Each scene shows the same named points in several views. A view is turned or mirrored, shifted and resized as a whole, has a little noise and may leave points out.
(in the rows, 128 means zero)

Scene 1
View 1
(46): [112 128 161 133 125 141  78  98 162 119  94 151 139 159  89  95 127 126
 121 106  82 133  99 143 100 109  78 112 104]
(73): [ 98 124 172 144 131 120  89  89 169 117  97 162 129 161  80  76 128 120
 124  99  92 135  76 143 107 118  72 100  86]
(198): [116 134 175 130 131 113 104 103 159 131 115 156 141 155 103 108 130 114
 114 109  93 124  95 139 106 106  84  97 104]
(136): [138 143 153 122 122 157  89 115 159 126 118 131 150 152 112 146 125 128
 115 107  71 110 132 139  95  97  94 112 128]
(211): [123 125 186 121 129  84 116 117 141 151 105 170 163 149 126 110 131 113
 110 123 108 136 112 129 100  78  80 121 124]
(96): [109 108 171 126 127  92  81 108 135 146  71 175 168 153 111  70 126 120
 120 119 109 171 114 134  97  71  72 158 118]
(206): [150 160 155 117 118 176 104 113 174 116 149 122 139 152 114 178 126 130
 111  98  57  76 129 145  97 119 105  76 121]
(81): [110 126 204 128 139  54 140 107 147 156 119 192 147 149 121  92 134  99
 109 116 120 126  73 127 110  95  73  87 100]
(159): [138 137 175 117 125 117 113 121 152 145 123 154 157 147 124 140 127 115
 111 119  91 113 119 136  98  93  91 107 127]
(28): [154 148 185 107 130 100 144 133 144 162 150 162 164 139 151 174 128 111
 101 122  92  93 131 129 100  86 100  89 137]
(18): [158 163 163 112 120 161 129 124 169 128 167 125 144 146 128 199 128 125
 108 103  62  61 126 143 100 118 112  63 129]
(210): [115 146 147 140 121 190  67  92 187  94 116 123 118 164  71 118 124 135
 125  91  59 103  93 149 102 136  87  84  92]
View 2
(210): [128 134 104 170 146 150 145 120 114 126  83  97 153 165 109  94  84  93
 150 184 116 110  98 128 139 129 101  93  47]
(28): [136 115 117 161 132 107 141 129 133  94  91 139 137 129 157 138 123 140
 157 145 103 123 148 157  66 129 110 135 149]
(136): [122 109 111 176 142 131 147 126 135 102  87 115 145 154 141 110 100 121
 147 165 103 117 118 144  96 123  90 143 114]
(206): [127 117 111 161 124 114 153 123 108 107  70 112 132 150 136 122  96 104
 165 180  96 110 137 162  93 140 108  94  80]
(96): [120 114 108 187 170 168 140 126 160 106 111 114 171 161 132  89  98 140
 122 139 123 133  88 111 122 101  70 199 149]
(211): [137 127 110 175 161 149 133 122 158 104 111 133 163 142 138 114 118 156
 133 128 126 137 110 114  99 111  94 180 163]
(46): [126 128 104 176 157 158 143 121 137 121  95 105 163 161 121  92  92 115
 137 160 120 120  95 117 129 119  92 139  96]
(18): [134 118 114 157 127 112 149 125 114 107  74 122 133 143 141 130 108 111
 167 170 100 111 142 156  84 140 118  91  90]
(198): [136 135 107 167 154 149 136 125 138 118 100 122 160 150 127 109 106 132
 144 149 126 125 106 117 115 120 103 136 113]
(73): [139 144 102 170 165 169 134 123 141 130 107 114 170 158 110  93  97 129
 135 154 138 125  87 101 144 115 102 135  94]
View 3
(211): [141 144 109 162 142 132 146 127 109 122 125 125 139 137 168 126 112 115
 103 114 126 165 116 124 131 110 138 140 165]
(206): [145 135 132 128 105 139 118 140 138 117 114 106  99 126 138 134 119 133
 145 151 132 134 114 159 129 141 126 149  89]
(81): [145 125 117 151 142 124 164 133 133 118 130 124 134 103 180 119 104 115
  84 101 128 150 130 135 137 110 136 140 190]
(73): [142 142  98 155 143 115 143 138 112 144  86 110 112 116 166 117 112 139
 112 125 134  99 133 150  88 134 120 168 170]
(46): [142 147 104 155 140 123 135 134 107 138  95 114 119 130 157 124 114 134
 119 130 132 122 123 144 101 131 127 158 152]
(198): [142 137 111 151 135 125 142 135 120 128 110 117 120 123 165 123 111 129
 113 122 132 132 125 142 117 126 130 151 157]
(18): [148 130 135 123 104 139 123 138 146 113 121 109  99 121 141 131 120 132
 140 144 130 143 113 159 138 139 129 145  95]
(159): [144 141 122 151 127 136 134 131 123 118 124 121 127 135 159 130 113 123
 120 125 129 158 112 135 134 120 135 141 133]
(136): [146 148 116 148 123 134 123 136 116 125 109 112 117 146 148 132 119 128
 139 140 131 144 111 142 117 132 129 150 113]
(28): [147 132 133 138 114 140 134 129 138 102 145 123 127 131 158 135 112 115
 117 125 125 179 109 135 159 119 142 129 121]
View 4
(136): [166  75 126 158 167 154  64 125 130 117  47  81 141 139 149 132 139  95
  90 126 141 164 143 142 125 109 130 135 126]
(18): [132  65 134 123 151 195  78 131 109 158  57 100 141 127 165 147 136 121
 111 160 150 142 110 132 138 122 136 122 121]
(159): [182  88 131 122 161 140  79 117 134 103  92  92 132 138 135 138 143 111
  91 120 104 134 129 139 110 115 122 144 119]
(210): [134  72  88 195 164 126  71 170 128 138  26  97 137 102 147 138 130 103
 127 138 182 214 151 150 128  92 181 118 103]
(28): [173  84 153  79 150 176  88 103 120 124 105 101 130 142 146 141 146 120
  87 133  90 100 102 129 111 133 104 146 130]
(211): [204 108 121 123 164  96  81 120 151  75 109  96 124 137 113 129 146 107
  91  94  79 131 128 141  88 107 121 158 113]
(81): [183 124 105 102 151  70 109 142 141  88 150 131 113 108 101 141 151 140
 121  96  68 130  98 137  81 108 153 154  94]
(206): [137  58 130 139 158 196  69 133 113 156  39  92 147 130 169 142 138 111
 105 160 161 156 127 135 137 115 138 123 125]
(46): [172  93  94 177 166  95  69 151 144  98  66  92 129 118 128 132 136  99
 112 106 133 186 147 147 104  88 156 141 105]
(96): [226 112 108 165 176  52  68 126 164  51 100  82 117 138  99 128 146  85
  82  71  83 159 159 152  81  92 127 171 111]
View 5
(73): [170 108 124 155 133 117 134 108 142 128 151 115 165 164 124 102  72 145
 150 120 140 174 116  94 125 135 138  69 103]
(159): [111  82  86 139 115 145 133 129 130 127 109  74 112 130 132 143 110 150
 132 162 145 114 141 123 142 116 102 124 120]
(96): [169  58  80 186  96 149 131 176 103  98 127  89 198 175 121 127  74 154
 164 139 173 156 102 131 140  87  98  88 104]
(136): [107 107  89 106 131 119 136 122 137 153 114  96 138 106 127 137 102 120
 134 158 137 113 127  99 174 110  93 132 118]
(198): [139  98 107 151 118 130 137 111 138 129 129  93 136 151 128 120  92 151
 137 137 144 144 135 109 131 128 119  93 115]
(18): [ 77 125 102  88 137 117 139  85 159 166 113  89  74  89 134 141 118 123
 112 165 122 100 160  97 158 137 107 139 125]
(46): [152 107 112 140 128 117 134 122 139 138 141 113 169 142 122 113  83 131
 149 135 140 153 114  95 151 121 113  96 109]
(210): [134 151 128  96 157  83 138  77 158 174 147 144 160 109 122 109  71 108
 136 132 119 147 117  61 173 145 113 107 108]
(211): [129  61  80 176 100 156 131 149 120 102 114  66 136 160 131 134 101 166
 136 151 159 135 133 139 125 105 110 101 118]
(81): [140  65 105 196 109 159 136 115 138  98 135  69 101 189 139 118  97 191
 132 138 149 152 153 140  81 132 144  67 115]
(28): [ 74  74  72 137 110 154 137 125 131 123  95  48  63 120 142 156 136 158
 109 177 142  91 166 143 131 115  99 141 127]

In a view up to two points have been moved. Name them for each view, in the order of its rows, or write none.
view 1: (18)
view 2: (136), (211)
view 3: (73)
view 4: none
view 5: none
